Each row is a point on a landscape with many valleys, with its height.
A ball rolls from a point to the lowest of its 2 nearest points, and stops where none of them is lower. Distance is the straight distance between rows; heights are no part of it.
<574> (h 710): [ -2  10  -5  26 -13  -4  -4  17   8  -5  20 -12 -15 -15  22   4   0  11
 -15  11 -13 -19  -6  22 -11  -2  18  11 -11  -7  18   0  -8  -2 -10 -14
   7 -11   3 -13   5  12   5 -17  16]
<535> (h 604): [  6  -2   4  15  -4 -11  -7 -10   9   0  -9   1   3  -6 -15  -5  -7   7
  -7  10 -14   5 -16  29   0 -21  17   6  -9   0   1   3  10  -5   4  -8
  -2  10  13   4   8  12  -1  -6  -9]
<1185> (h 422): [-13  -4   9  -2  -6  -6 -10   1  15   7  11  -4   0  -7   4  14  -1  -7
  -4  10 -16   4 -19   7  -2   4 -11 -12 -12 -17  -4   2 -10   1  -9  20
   2  -8   5  -1 -19   6  11 -18   5]
<830> (h 682): [ -8   8 -10   9   0  -2   7  26  19  -5  11  -7  -7 -21  15  -4   8 -10
  -2  11   8 -19  -9  26 -10 -10   8  23   1  -2  12  -5  -5   4  -6 -11
  -4   3  -5 -14  11   6  -6  -9   8]
<126> (h 445): [-19  14   5  -8   2  19  -6  -3  13  -5   0   1   3  -4   1  -3   5  19
   3  -9   1   0   9  12  26  -5   6  12   6  13   5  -6 -10  -9  12   0
  10   0 -10 -18  -3  10   0  -5  13]
<826> (h 765): [ 25  -3  -9  10  21  20   0 -19   6   4 -12  -4   1  -9  12  14 -12 -13
  14  21  23   0  14 -17  -6  18 -12   0  -8  -3   2   4   3 -12   7  -4
  15   8  -7  13 -17  -3  -3 -21   8]
<1132> (h 440): [  5 -15   9  -7   0  -4 -10   7   1 -37  12  -4   8  -6  -7  -7 -19   6
  17 -12   7  -2  17   5  -3  -5  -1 -20   1  -4  -5   0   6  -1  -4 -10
 -16   0  11  -8  -3  19   4  21  -6]
<272> (h 63): [ 11  -3   4   8  -6   3  -5  -9  -9 -14   2   5  12 -15  -1   8  -1   2
  19   2  -3  -4   9 -21 -27  -1 -10 -10   1  -8   1  -6  13  -4   1   3
 -10  -8  22  18   2   0 -17  23  -1]
<952> (h 818): [  6  15  -6  11  -4  12   2  13   0  21   5  10  -7 -14  19   3  -5   9
 -11   7   9 -10  10 -11  -4  -2 -14  16  -2 -11   3  -5   9   2  -6  -9
  28  -6   1 -16   9  -8 -14   1   5]
<156> (h 300): [-28 -10   4 -17   1   5  -1  13   2 -16   7   4   7  -9 -18   1  11  -4
   7  -9  13   0  -9  10   9  -5   3   6  29  -5   0   2  -3  17  -1  10
   5  -5  -4  -2   1  -5  13   9   5]
<469> (h 459): [-13   0   4  -3   1   0  20   3   3  -1  -8  -2   0  13  -7 -11  13  -1
  -9 -11  -1  13 -12  14   9  -6   6   7   6   8   9   7   6  -3   8  15
  -3   5   2  -8  -1   7   4  -6  -4]
<644> (h 429): [  8 -10   7   2   0  -4 -13  -9   7  -6   1  -2   6 -11   3  17  -2 -11
  22  13 -15   6  -5 -13 -11  -4 -20 -12  -2 -15 -14   1  -6  -2   3  15
  -2   2  -1   2 -33  -5   8 -22  10]
<770> (h 462): [  6   3  -9 -19   2  15  19  -5 -11  25 -10  -5  -5  -1  10   3  -4   4
  -1   1   2   5  -8 -19   7  16 -21  13   4  13   2 -24   3 -18   6  -1
  -4 -10 -14  13   8  -9 -12  -3  -3]
<425> (h 310): [  1  -1 -14   0  17   3   3   1  15  -3  -4  -5  -1  -2  -4  -5   2 -34
  20  15  19 -13  -9   5 -25  16  -3  12   1  -1 -16  16  12  16  -9  16
 -11  -7   3   3 -24 -12  12 -15   7]
<212> (h 609): [-16   1 -13  -2 -17   5  -7   2  11   7   3 -11   2   6   0  -7 -10 -10
 -22  -1 -14  -3  -8  13  13  -9  15  11  -2  -8  -7   2 -12   7  -2  -3
   9   2  -8  -1   0   5  11 -30  12]
<1001> (h 575): [ -9  -3 -11   3  -3  -4 -10   7  15   3   1   3   3   1   0 -21 -11 -11
 -15 -13   2  -5  -2  34   8  -7  29   1  -7  -6  -6  17   1  16  -7   2
 -11  11  -3  -6   6   5   7 -12   9]
<968> (h 319): [  4   5  19  -9  -3  -5 -17   3   9  -4  -3   9  19 -15  14  -1 -14  18
  21  -6  11   4   0  10  29  -1  -4 -11  -4   5  -5  -6 -21 -17   5  -7
 -12  18 -13   0   3   7   0   1 -14]
<593> (h 315): [ 15   8   5   3  -1  11 -22  11   4 -19  -2  -5  19 -21  14   4 -15  -3
   2  -5  20  -1   1   1  -2  14   4  -6  -3  -7  14  -6 -16 -10   3 -10
  -3  12   2  15   5   5   2   0   1]
<433> (h 711): [ 12  -4  -5  17  11 -11   8 -23  -3   7  -8   3 -11  26  -9  -6  -2  -4
  -6  11 -13   9   8   4  -2  -7  17   1 -18  12  -7   6  24   2  -5  -6
 -26  15  17   0  -6   4 -13  13 -20]
<808> (h 432): [  3   5   0 -12   4  13  22 -14  -5   9  -2  -6  -9   9  -7  -9   6  14
  -3 -15 -24   8  11 -12  12 -10 -18   9 -12  20  -3  -3  14 -11  -1 -13
   1 -11  -2  -4   3  12 -23   7  -4]
<325> (h 68): [  4 -17 -16   2  -9 -13   4  -3  -3  -1  -5  -7  -2 -14   4 -12  -7 -23
  15  -1  -5  -1   0  -4 -26  -1  -2  10 -12   0 -14  -3  13  -7  -8   8
 -31  -6   0   8  -3   1  -1  -8  -3]
<954> (h 352): [-10  -4  -6 -20  -5   4  18 -18  -7  11   0  -5  -3  28 -24  -7   0   9
  12  -7 -31  12   2 -21  23 -14  -9   2 -11  14 -20   4   2 -10  11 -14
   3  -5 -14   0  -8   7 -20 -11   0]
<117> (h 360): [-12   4   7   9 -16   4  -5   4   7   8  12 -17  -5  -9  -5  12   6  -9
 -15   4 -18  -3 -14   5 -20  29   7  -3 -17 -16   4   8 -18   5 -16  15
  15 -25   6  17 -14   2   7 -13  25]
<959> (h 679): [-11  -4  -6  -7 -18   5  -6  -4  10  25   5  16   6   0  12   2 -14  -6
   8   3   2  -6 -16  -3  24 -12   9  -5   8  -8 -17 -11  -7   7   4  -9
   7   8 -20   6  26 -26  -9 -15  -1]
<255> (h 349): [ 20   8   8  10   6  -6  15  -3 -11   9 -13  11 -11  -8   2  18   7   6
 -23  11   2   9  -3 -18  -1  10 -16   9  11  -2  14  -9  19 -17 -15  -6
  16   0  18  15  21 -15 -12  29  -7]
<158> (h 590): [  4  -6  -8 -12  -1   7   5  -2  -4  19   4 -22 -10  -4   6   5 -25  -6
 -26   9   2   2  11 -36 -22  34  -9   5   1  -4 -15  -9 -16  -1  -6 -21
   5  -5  -8   3 -29   8   1 -11   7]
<1107> (h 597): [-10   5   3   4  -6  11   3   8  -3   5  -8  -4   6 -13 -17   1   5 -12
 -18 -16  -2  -6   5   1  -6  14   3   1   3 -11 -11  14  -2  18 -10  12
  17   0  21   7 -18 -14  -2  13  23]
<731> (h 624): [ -3   1   9   5 -13   5   5  -9  -6   0   1   2   9   2 -35 -11   8 -22
  -5 -14 -10  -4   4 -11 -27   8 -11  -8  -4 -22 -16   9   0  14  -5  14
   6 -19  27  14  -9 -14   1  17  10]
<971> (h 557): [  7   8 -18  -5  14   8   3   5  -5  22  -2 -12   3  -6  20  -2 -17  -5
 -28   3  23   0  16 -17 -19  40 -12  11   9   5  -4   6  -4   4 -16  -4
  21 -17  -1  -3 -23  -2   2   6  13]
<351> (h 271): [-11  -9 -18 -24   1  -2  -8   4  -9   5  17  -4  11 -10 -18   3  -4   0
   8  12  21 -18   7  -7  -9  13 -17   6  40  -8 -10 -18 -14  21  -9 -10
   9 -11   0  -6  -8   2  11   9   2]
<298> (h 528): [-11  -3  -3  13   2 -12  11  10  15   0  -8  -4   2  11 -11 -22   8 -21
   0  -2  -4   6 -17  30   1 -15  14  12 -12   3  -6  11  17  14  -3   7
 -15   5  -2 -10  10   0   0 -30  -5]
<1111> (h 314): [ 13 -11   3  -2  -3  11  19 -11 -13  -2 -11  -5  -6   3 -23  -5   8 -14
  11   6 -15   6 -18 -13 -17  -6 -22  17 -11   1  15 -10  18 -10  -1  12
  -7 -27  -7  22  20 -12   0 -21  -4]
<491> (h 189): [ 11   8 -14  12   7  -2   2   0  -5  -7  -6   7  -3 -13  23   6 -19   0
   7   8  14   4   1 -14 -25  10  -3  -6  -8  -8   2 -10  16 -16  -2   0
  -6 -10  15  12   3  -6 -13  19   2]
<1030> (h 226): [  7   9   3  -9   8  -2  -8  14   9   3   3   6  13 -19  31   6 -15   8
  20   7  36   1   3  -9  13  12  -8  -4   6   5   4 -21 -10 -13  -3 -10
   0  15 -14   7   9   4  -1  -6  -6]
<471> (h 617): [ -3  10  25   1  16   4 -15  -4   4 -22  -9   2  -3  -8   3  11  23  23
   2  -2   1   6  -1   8  13   4 -15 -18  -8   6  19   5  -9 -23  11  11
  12   1   2 -14 -10  20  -2   9  -2]
<336> (h 498): [  2   5  -5   6   3  11  15 -12   6  17  -6   3  -6   6  -3 -11   3  19
  20   0 -12   5   6   5  17 -25   4  11 -22  18  -1   0  17  -7  15  -5
  -9   0  -7 -15   0   9 -17 -10 -10]
<972> (h 652): [ -9 -11   2  -3  -4   0  -4 -11   7   7   9  -5  10  23 -28 -12   1 -26
  -4  -2 -12   0  -8   6 -18   3  -4 -24  14 -11 -10  23   2  20  -9  17
   1 -11  13  21  -8  -8  -1   0   7]
<902> (h 589): [-13   7  15  -5  15   2  -3   9  -1 -30  10   5   4  13  -5   7  19  13
   9  -9   5   0  10  11  10   6  -7 -10  10   5  11   9  -8   2   9  10
  16  -8   1  -7 -15  15  11  19   3]
<222> (h 782): [ 12  15   3   1  15  14  -1  -8   4  18 -12   3   1  -2   6  19  -3  -8
   0  17  16   2  -3 -21  10  16 -19   8   8  -4   3  -2  -2  -6   1   0
  31  10  -5  10  -2 -19  -7 -10   6]
<473> (h 605): [ -4  12   0  -3  12  -6  12  16  16  20   2  17  -7   4  23  -4   6   9
   2  -1  18 -10  -8  19  11 -13  10  16  12  14  16   3  13   2  10  -4
   6  19  -4 -22  17 -11   3  12 -15]
<188> (h 670): [  7  -7  17  -1   1  -5   4   0   9   1   8 -10  -8  -6  13   1   2   7
   9  11  -7   2 -16  22   3  -8 -11 -13   1   7  18 -16  -1 -16  -8  -8
  -8  -2  -8   2  11  19   0   0 -25]
<649> (h 548): [  9 -10  15  10   5 -18   2  -6 -25  -5 -13   2  16   7 -19  -9  13   9
  23   3 -15  24  -1  -2  10 -28   2  -6 -18  12 -10  -5  14   2   4  10
 -30  24  -7 -12  -1  14   3 -14 -27]
<1034> (h 762): [ 18   1  -1   7   6   2  -9 -18  -3 -23 -12  -6   9   4  11  10  -5   2
   9  -1   1  11  20  -5   3   6  13   4 -14  11   6  11   3 -12  21  -8
 -20  26   7  17 -12   7  -4  -2   8]
<617> (h 631): [  5   7  -1   2  16 -10   5  14   8  12 -11   3  -9   0   7  -4   1 -17
  -4   1   6   4  -8  17 -15  -4  21   1  -4  13  -3  -9  16   1 -10   1
 -39  17   4  -3  10   2 -12  20 -30]
<140> (h 217): [ -9  -7 -11   9   5  -6  -5   2  17  -2  -4 -14  -4 -13  -5 -10  -8 -31
   8   6  -4   0  -8  11 -24  17   0   9 -19  -3  -5  10   4   8 -11  11
 -26 -10  14   5 -18  -2   7 -23  21]
<683> (h 337): [ -4 -11 -14 -30  -8 -14   8  10 -18   4  13   0   2   4   6  -7 -15   2
  -7  -3  20 -12   3 -14   9  10 -15   3  26 -10  -4 -33  -9   4 -11 -16
   0  -5  -8  -1   0  -1   9  13  -3]
<24> (h 648): [  4  14   2  16   6  -6   4  20  21   7  -5   2 -10 -12  20  -5   5   1
  -3   4   4  -5  -4  23  -3 -17  19  19 -11  10   5   2  10  -9  -2  -7
 -15   4   5 -15  13   2 -11  10 -10]
<1053> (h 197): [-12  -4  -1 -20   9   0 -16  18   1   1  15  -3  13  -9  -4  13  -5  -8
  -5   3  19  -5  -2   7  -1  25   0   3  27  -5   2 -11 -21  14 -13   4
   7  -2  -8  -1 -14  -1  17  14  13]
<342> (h 742): [ 15   5   2  -5   1   9  -1 -17   1  -4 -22   0  12   8  -4  -1  -4  -3
  10 -16   2  18   7  -8  16   0  10   1  -9   9 -16   8  -4  -7  25 -10
  -8  27   1  28   2  -9  -6  -9  -7]
<182> (h 448): [ -9  -4  -1   5   7 -10  -2  -5   3   5  -7  11  -4   7 -12  -3   2   6
  11   9  -4   8   2   2  13 -21  15  -5   2   5 -23  -1   0  17   0   9
 -20  20   2 -23   2 -10  -6   9 -20]
<859> (h 392): [ -2  -2  10   8   4   3 -12   4  -2 -21  -4   3  10 -17  -9   3  -3  11
  27  -4  11   7  17   1   7 -15  10  -5  -6   3 -16  -4  -6  -2   5   2
 -21  17   3 -21   0   4  -9  18 -12]
<851> (h 463): [  3   3  15   7  16   0   6  -7 -21 -13 -28  13   2  -3  -4   3  21   0
  24   3   2  16   4 -25  22 -20 -11   1  -6  -3  -6   2   5  -2  17  31
  -7  21 -15 -18  -8 -12   6 -14 -12]
<269> (h 497): [ 11  -7  -4  -3  10   8 -10  -3 -10 -21   7 -20   5   0  -2  11  11  -1
  -4  13  24  -8  11 -12 -21  29 -16 -11  14  -9  15   3 -19   5   5  -1
  15 -12  -5   7 -24  14  27  -8   9]
<963> (h 167): [ -7   9   1   6 -11  21  -6  16  -3  -5   3 -17   1 -17   6   2  -8   9
 -26  -9   0  -7  21  -3  -6  31  13   6  -2   1   7   4 -20  -3 -18  -4
   9 -20   4  -2  -7   6   2   8  33]
<373> (h 486): [-13  -5 -18 -12  -9   7  12   7  -3  10  14 -10 -10  15   7  -2  -2   2
 -20  -9  -4 -11  -5   3  -5   3   5  14  19   6  13  -4   5   7  -5  -7
  15 -10  -9   0  12  -1   8   4   6]
<1089> (h 516): [ -8   2 -13 -12 -10   7  13   1 -15  11  10  -7  -2   2   9   9  -7  28
  -1   1  -3  -4   0 -36   8   9 -17  13  15   4   6 -29  -7 -12  11 -21
   6 -11 -10   5  22 -10 -15   2  -1]
<159> (h 564): [  2   3   8   4   1  21   8  -6 -10   1 -14  -7  -1 -16 -15 -11  17 -11
 -25 -12   2  -5  20  -6 -16  30 -14   7  -6  -4   7  13   3   3  -6   2
  11 -13  21  14 -12   4  -1  12  19]
<1099> (h 482): [  7  -9 -16  -1   1  -7   8   5 -23 -26  -2  15  10  -3   1  -9   6 -14
  15   2  28 -14  -5   2 -20  -3 -29   7  11 -14  12  -6   3   7   9  19
   8 -23  -8  -5  -4  -2  24  -8   4]
<164> (h 576): [ 12  -6  11  14  -1 -16   7  -6 -15  -4  -1   3   1  10 -19  -2   9   8
  15   9 -20  16 -14  14   5 -30   6   0  -1   5   6  -2  15  -5   6  -4
 -23  16   5   5  17   7  -8  -8 -25]
<35> (h 701): [ 14 -20  14  -2   7  13   4 -10  14   1  22 -20 -21  -9  10   2 -16   3
  19   5 -16   2  -7  13 -15   2  -1 -14 -14  19   4  -6  -1  -8  -6 -21
 -18 -17 -14   2   4  26   0  -2 -11]
<1137> (h 556): [-15   4  22   6  10 -14   4  -2 -13 -28   5  -5   4  15 -21  13  32  10
   8   2 -10  10   3   4  -6  -9  -3 -17  21  -2  11  11   3   4  10  19
  11   2  21  -4 -14  16   2  22  -2]
<1154> (h 492): [ -5  -7  -3  -6  -3 -29 -18  -1 -13   6   5  16   9   0  -1   3  -8  14
  24   4 -12   8   5 -13  25 -25   6 -22  -1   0 -35  -6   0   1   2  17
 -20  20  -4 -13   9 -16 -12   9  -8]
<27> (h 675): [  3  -9   5   4  -4 -16 -11 -19   7  -4   5  11   9  25 -20  -2   0 -15
  -4   3 -13   9   8   3  -8  -7   6 -27  -1 -20 -23  25   5  20  -4  11
   3  11   9   8 -13  -1  -4   4  -1]
<305> (h 714): [  4   1   6   4 -13   3 -14  -6   8  22 -12  12  12   0   6   3  -9   3
  12  -9  -3   7  -6  -6  15 -10  19 -16 -14   4 -21  -4  -4  -4   7  -4
 -10  18  -8  18  21 -15 -11  -1  -7]
<22> (h 522): [ -6  -8 -10  -1   9  14   5   8 -15 -28 -18   6   7 -11  -6  -9  22  -5
   6  -9  20 -13   6   0  -9  -1 -22   3  11 -10  25  -3   8   8   4  18
  10  -6 -10 -10  10   5   1  -5  11]
<943> (h 632): [  9   1   9   1  -3  -7  -8  -1  22  29 -14 -13  -4  -2  -1  -9  -6  19
 -29   4 -21   4  -6  34   3  -9  19   3  -6  21   9  10   0  -6  -4 -18
  -3   5   0  -9   8  11  -8 -12  -2]
<653> (h 550): [  0  -6 -14  -8  -2   5  16  15   7  15   5  10 -12  14  18 -10  -3  -4
  -4 -17  20  -7 -11  16   7  -2   6  15  17   5  10   6  13  13   8  -2
  14   0 -17  -7  23 -24  16  -7  -4]
<479> (h 93): [-11  -3 -20 -17 -14  -5  -1  -8   3   7  15  -1  -6  44   6 -12 -11   3
 -20  -6  -4  -2  -2  -6  13  -5  11 -22   5  -9 -11  -1  -9   1  -1 -11
   4 -10 -26   6   5  -3   7  -6   2]
<1098> (h 395): [ 15  -3 -13   1   9  24  25 -15  -9  14 -17   3 -11   8 -12  -6  10  -1
   4   7  -1  -1  -1 -22  -7   6 -18  24 -10  22  13  -8  23 -10   4  -1
  -9 -14 -11  14  15 -19 -11  -2  -7]
<284> (h 369): [-16   6  17   5   1  -8   4  -1   0 -14 -15   2   3  -8 -25   2   9   6
  -6  -6 -21  12  10  -2   2 -13   4   3 -11  -3  -6  10  -1   0   9  19
   2  12  19 -22 -16   4  -1  11  -1]
<1186> (h 236): [ -9  -5  -6 -13  -7  -3   3 -14   2  11  18  -4  -2  17   3   2 -15   8
   7   4 -12   4  -1 -10  18 -10   1 -14  -8   2 -17  -7 -17  -1   8 -10
   0  -4 -22   0  -5  10  -4 -18  -1]
<895> (h 693): [  1  -7  -1  12  12 -13  -3 -22   1   7  -9  11  -9  34 -21 -12   5 -23
 -19   4 -15  13  10   2  -5  -5  25 -13  -7  -4 -19  16  16  20  -9   7
 -16  11  19  -7  -6  -5   0  13 -11]
<185> (h 279): [ 21   7  -7   8   9  -7   2   0  -1  16  -4  11  -6   2  14   8  -6  -7
 -13  19   5   1 -11 -15 -27  13 -11   6   3   7   7  -8  26 -15 -12   0
   3 -17  11  26   9 -17 -15  16  -4]
<566> (h 372): [ -1  12  -2  12 -14   1  -5  12   5   6  -9  17  -7   7  26 -12  -5  -3
 -28 -28  11  -8   7  22   9  13  16   4  -9   7  12  16   1   0   7  -6
   7   4  14   1  12 -12  13  -2   7]
<667> (h 727): [ 14  -2 -22  -1  19  -6  22 -20  -4  14  -3   3  -9  15  -4   3   0   6
  -1  13 -12   5  21  -9   5  -8   0  15   2  17  -4   2  23  -1   4 -11
  -8  19   4   1 -19   1 -16   9 -11]
<983> (h 382): [  0  -9  -1  -1  10  -2 -15   1  19   6  -1  -5   9 -10  -4  13  -1 -23
  26  18  -6  -2 -11  -5 -20  -2  -1  -9   4 -14 -27   7   4  11  -9  21
 -19  -5 -10   6 -21 -18   5  -4   6]
<599> (h 750): [ 12  -1  -6   7  13  -5 -14  -6  13 -12  10 -12  -9   5  25  11 -16  -1
   2   5  -1   3   6  12  -6  11  24 -10   1   6   8   7   3 -16   8 -17
 -16  11   5  11  -8  12   1   9   3]
<283> (h 484): [ -3 -12  -8  -6 -10  -3 -11  -2  -9 -30   2  -5  19   5  -7 -13 -16 -13
   7 -25   0  -1  12  -1 -12  -3   8  -6  10   0  -6   5   2   6   5   3
 -29   2   7  15   6  -2   0   9   5]
<691> (h 121): [-15   1  -5 -11 -28   3  -5  10  -7   1  17  -2 -10  34   3   3  -8   5
 -33 -18   2  -8 -13 -19  -1   9  13 -12  -2 -11   5  -7 -28   1  12  -6
  12 -12 -11   9   9  -6  16  -9   2]
<806> (h 200): [  9  -2   2   1 -12 -13  11  -7  -7  -4   4   7  -4  14  -8   4  -5  -3
   1 -11 -11  -1  -2 -20  -9  -3 -12 -13   3 -10  -1  -1   6  -2  -3  -4
   0  -4  15  14  10  -7 -18  22  -8]
<768> (h 467): [  7 -11   0  -3  -1  -6 -20   3  -9 -24  14 -14  11 -13   3   9   2  -2
  19   9   1  -7  -4 -19 -29   3 -24 -13   4 -15   5  -7 -14   7   3   7
  -3 -17  -9  -5 -27   9  31 -16  12]
<863> (h 391): [  1  -5 -20 -10 -16  -9  -1   9 -16  -8  20   7   3   3  10  -4 -10  -4
   2  -3  15 -13  -7 -10  -1   0  -6  -2   4 -21   1 -24 -10   2   1   3
   1 -11 -19  -1   0  -3  21 -12  -6]
<836> (h 386): [  5  11 -16  -1  -9  11  -3  17   0 -11  -2  10   2  -4  23  -8 -16 -10
  -9 -19  31 -14   7   6   6  15  17   6   0   1  13  -3 -10   3   8 -13
   3   2   1  10  17  -3  13  -7  11]
<418> (h 213): [  8 -12   5   3  -2  -1  -1  -8 -16  -5 -13  -5   9  -8 -12  -2  10 -16
  28  10 -12   9 -16 -13 -18 -16  -6   4  -9   9  -1  -8   9  -6   5  18
 -32  -8  -9  24  -1  -5   2 -17  -6]
<495> (h 642): [ -3   2  25 -12   5   5  -7   4  13  -7  11 -12 -10  -6   4  -4  13  15
 -13  -3 -12   8  -3  13  -1   5 -17 -19  -3   7  22   3 -14 -14  -8   0
   9  -8  -4  -5  -6  26   7  11  -8]
<1124> (h 383): [ -9   6   5 -20  -5   0 -22   1  10   2  12   4   7  -7  15   3  -7  18
  11   6   5  -7  -1   0  40  -4  -4  -3   4   1   9 -13 -23 -12   5 -20
   8   2  -8 -19   1   9   9  -8  -3]
<1112> (h 388): [-27 -10   9 -13  -5 -12   3   8   6 -14  11   1  16  14 -25 -11   4  -2
  -2  -6 -15  10 -12  11  -3 -11  -1  -7  14  -4   9   0   6   9  -6  10
  -9  -7   3  -3  15  10  -1  -3  -2]
<827> (h 596): [  9   4   7  14  13  -5   8   6   1  -1 -11   8  -9  12  10  -3  13 -15
  23  -3  14  11  -6   3  -2 -12  23   6 -17  14  -1   7  12   9  -1   2
 -38   8  -3 -15  11   5   1   5 -32]
<1153> (h 419): [ -8   3  16   6  13  -5  -2   1  -8 -18 -26   9   3 -18 -13  13  31  -2
  13  16  -7  18   6  -8   4 -17 -11   7   1  -8   3   3  -2  -1  10  31
  -8  19   4 -27 -11   3   7  -4   5]
<696> (h 728): [  7  -4   7   4  -7   7 -13  -3  18  -5  19 -24 -10   6  14  -1 -20  11
  -1  -1 -17   0   2  19  -8  -2  18 -14 -11  19  10   2  -5 -11  -2 -25
  -6  -8   1   1   7  15  -8   8   0]
<191> (h 475): [-15  -1  14   9   2 -16 -14   9   3  -3  11   2   1   5 -14  14  15  14
 -11  12   0  -2  -7  34  15  -9  29 -10  18   2   2  23  -9  12  -5   6
  18  12   7  -5   5  -1   1  24  -1]
<666> (h 423): [-10  -1   2   0 -10 -10  -4   8   0   5  17   6  -5   1   2   0   3  12
 -22  -4  -2  -8  -4  22  12  -6  11  -4  19  -5   8   4  -6  11  -5 -11
  26   3   6  -8  12  -1  -1  10   3]
<1096> (h 268): [ -5  13  19  -1 -16  18  -9  13  -7 -13   8  -9   6 -12   6  13   8  15
 -19 -20   2 -13  11   4   1  21   4  -7  -1  -6  11   9 -15   3 -22  -5
  26 -18  10   8   1  -2 -11  32  20]
<576> (h 527): [  9  -2  -9   3   7   5   2   3 -11   1   4 -22  -9 -10   5   2  -1  -2
 -28   5   6 -10  12  -6 -29  41 -20   3   0   1  15   2  -9  -6  -9  -5
   7 -23   3  -2 -20  16  16   3  12]
<385> (h 510): [  4  -1  16  13   7 -10  21 -15 -29   3 -20   5  -4  18 -16   5  26  14
  24   3 -11  27  -1 -16  28 -27   4   3 -17  11 -14  -3   8   3  17  21
 -13  18 -12 -21   4 -12   7 -17 -24]
<678> (h 305): [ -7   4  11  -5 -16 -11   2 -11   0  -8  -6   7   1   3 -21   4  -4  12
  -5 -11 -24   9  12 -13  11 -16   1  -8 -11  -9 -15  -1  -5 -12   9  -1
   9   3  15   2   3   0 -17   9  11]
<810> (h 549): [ 13   2 -10   6   2  -1  15  -1  -7   2  -9  10  -2   2   5 -14   5   2
  22  -3   8   0   3  -4   3 -15  11   8 -17  17  -7  -9  20  -7   8   2
 -19  14  -1  -1  11  -8 -11   7 -12]
<749> (h 415): [ 16  13  14   6  17   1  12 -13 -10   0 -27  24 -12   6  -1  20  20   9
  -5   4  -2  10   5 -24  17   4 -19   3   5  -6  13   1  10 -14  11   1
  15  21   8   3  22 -15 -20  16 -11]
<540> (h 800): [ 14   2   5   3   9  14   7  -5  -3  22  -3  16  -9   1  -1   4  -4  -3
  -5   9  14  -5   6 -20  -8   9 -27  -2  11 -11  -7   3  12   5  -8  -4
  33 -10   9   7  -3 -10 -13   7  -8]
<975> (h 439): [ 14 -11 -16  -9 -14  -9   3  10 -30 -20   4   7  16 -11  -5 -10   2 -13
  26 -11  11 -14  -7 -11  -6 -12 -19   9   1  -9  -9 -15   0  11   0  12
  -7  -5 -16   1  11 -10  16 -19  -2]
<327> (h 501): [-16   9   0 -14  -6  -5  -3  -9   6   5  -3   8  -2  19 -11  -1  -2  26
  -6  -7  -5  -3   5  10  36 -18   8   3   7  14  -9   8 -11   6  18 -14
  18   8  -4 -15   0   3   2   5  -3]
<251> (h 353): [ -8   6   5   0 -11  14 -10   5   0  -2   6   3   1  -9  -7   4   6   4
  -1  -7  -3 -15   0  -2  -2  -1 -11 -11  10 -15   9  -2 -10   5  -9 -11
  29 -12  14   6   5   8  -4  11   6]
<728> (h 836): [ -1   2 -13  -8   8   4   3   9   7  28  11  20 -11 -11  21   0 -17  -1
   8   6  22 -21   6 -18  10  -1 -10   7   7  -2 -13  -8   5   8  -8  -1
  18  -4 -16 -17   2 -17  -3   0  -7]
<357> (h 259): [ -6  11  -2   1 -20  11   3   5  -2  10   2 -11 -10  15   5   1   1  -2
 -34 -10  -7  -3 -11  -3 -10  29   4  -7  -2  -5  10   9 -25  -2  -2  -6
  18 -20   8  23   5  -5  12  -2  12]
<229> (h 746): [  9  -7 -22   4  11   7   6 -23  -1  -1   4  -4  -7  -4   7   6  -6   1
  17  14  -2  -1  15 -20   0  -5  -3   4  -4   3  -5  -3  12  -1   7 -10
   7  10  -7  -3 -20   8 -10 -16   3]
<311> (h 275): [ -6  20   2   8  -5   8  -5  22  -1   2   2  -6  -3 -16  24  -7   2  -2
 -29 -17   4 -15   5  21   4  28  18  16  -8   8  21  14  -1   2 -10   1
  10  -7   8   2  -1  -1   6   8  29]
<822> (h 607): [ -4  -1   1  13  -5  -3  -9  11  28   8   5 -10   3  -6  -2 -24 -11  13
 -24  -9 -16  -5  -4  43   5  -9  23  -1 -20  10   7  16  -8  -3 -14  -9
  -1  -8  -4 -16   7  20   3 -10  11]
<873> (h 517): [-16   5  19  12   7 -14   6  -5  -8  -2   3   4  -5  -3 -16  20  27  12
 -10  15 -14   7  -5  16  14  -3   1  -2  18   3   6  12   0   1  -4   8
  27   6  18  -4  -7   3   3  18  -1]
<930> (h 643): [ -5   3 -10  -3 -20  -2  -9  14   9  14   6   5   2 -10  13   6  -9  -7
  -9  -1  14  -8 -15  10  16  -7  13  11   6 -20  -9 -14 -19   6   1   0
  10  14 -15  -4  16 -21  13 -32  11]

For each start below, name the point where the ball stops.
<971> | <325>
<158> | <325>
<617> | <479>

Call two points neighbours if one is among the 2 nearest of the other. Go from one point of each pair to the other, from neighbour to neighbour, staying as low as possible. Name the highest point that can't be avoided.
<479>, <1053> | <1089>
<1030>, <325> | <24>
<272>, <325> | <943>
<1030>, <963> | <836>
<479>, <859> | <283>
<479>, <325> | <644>
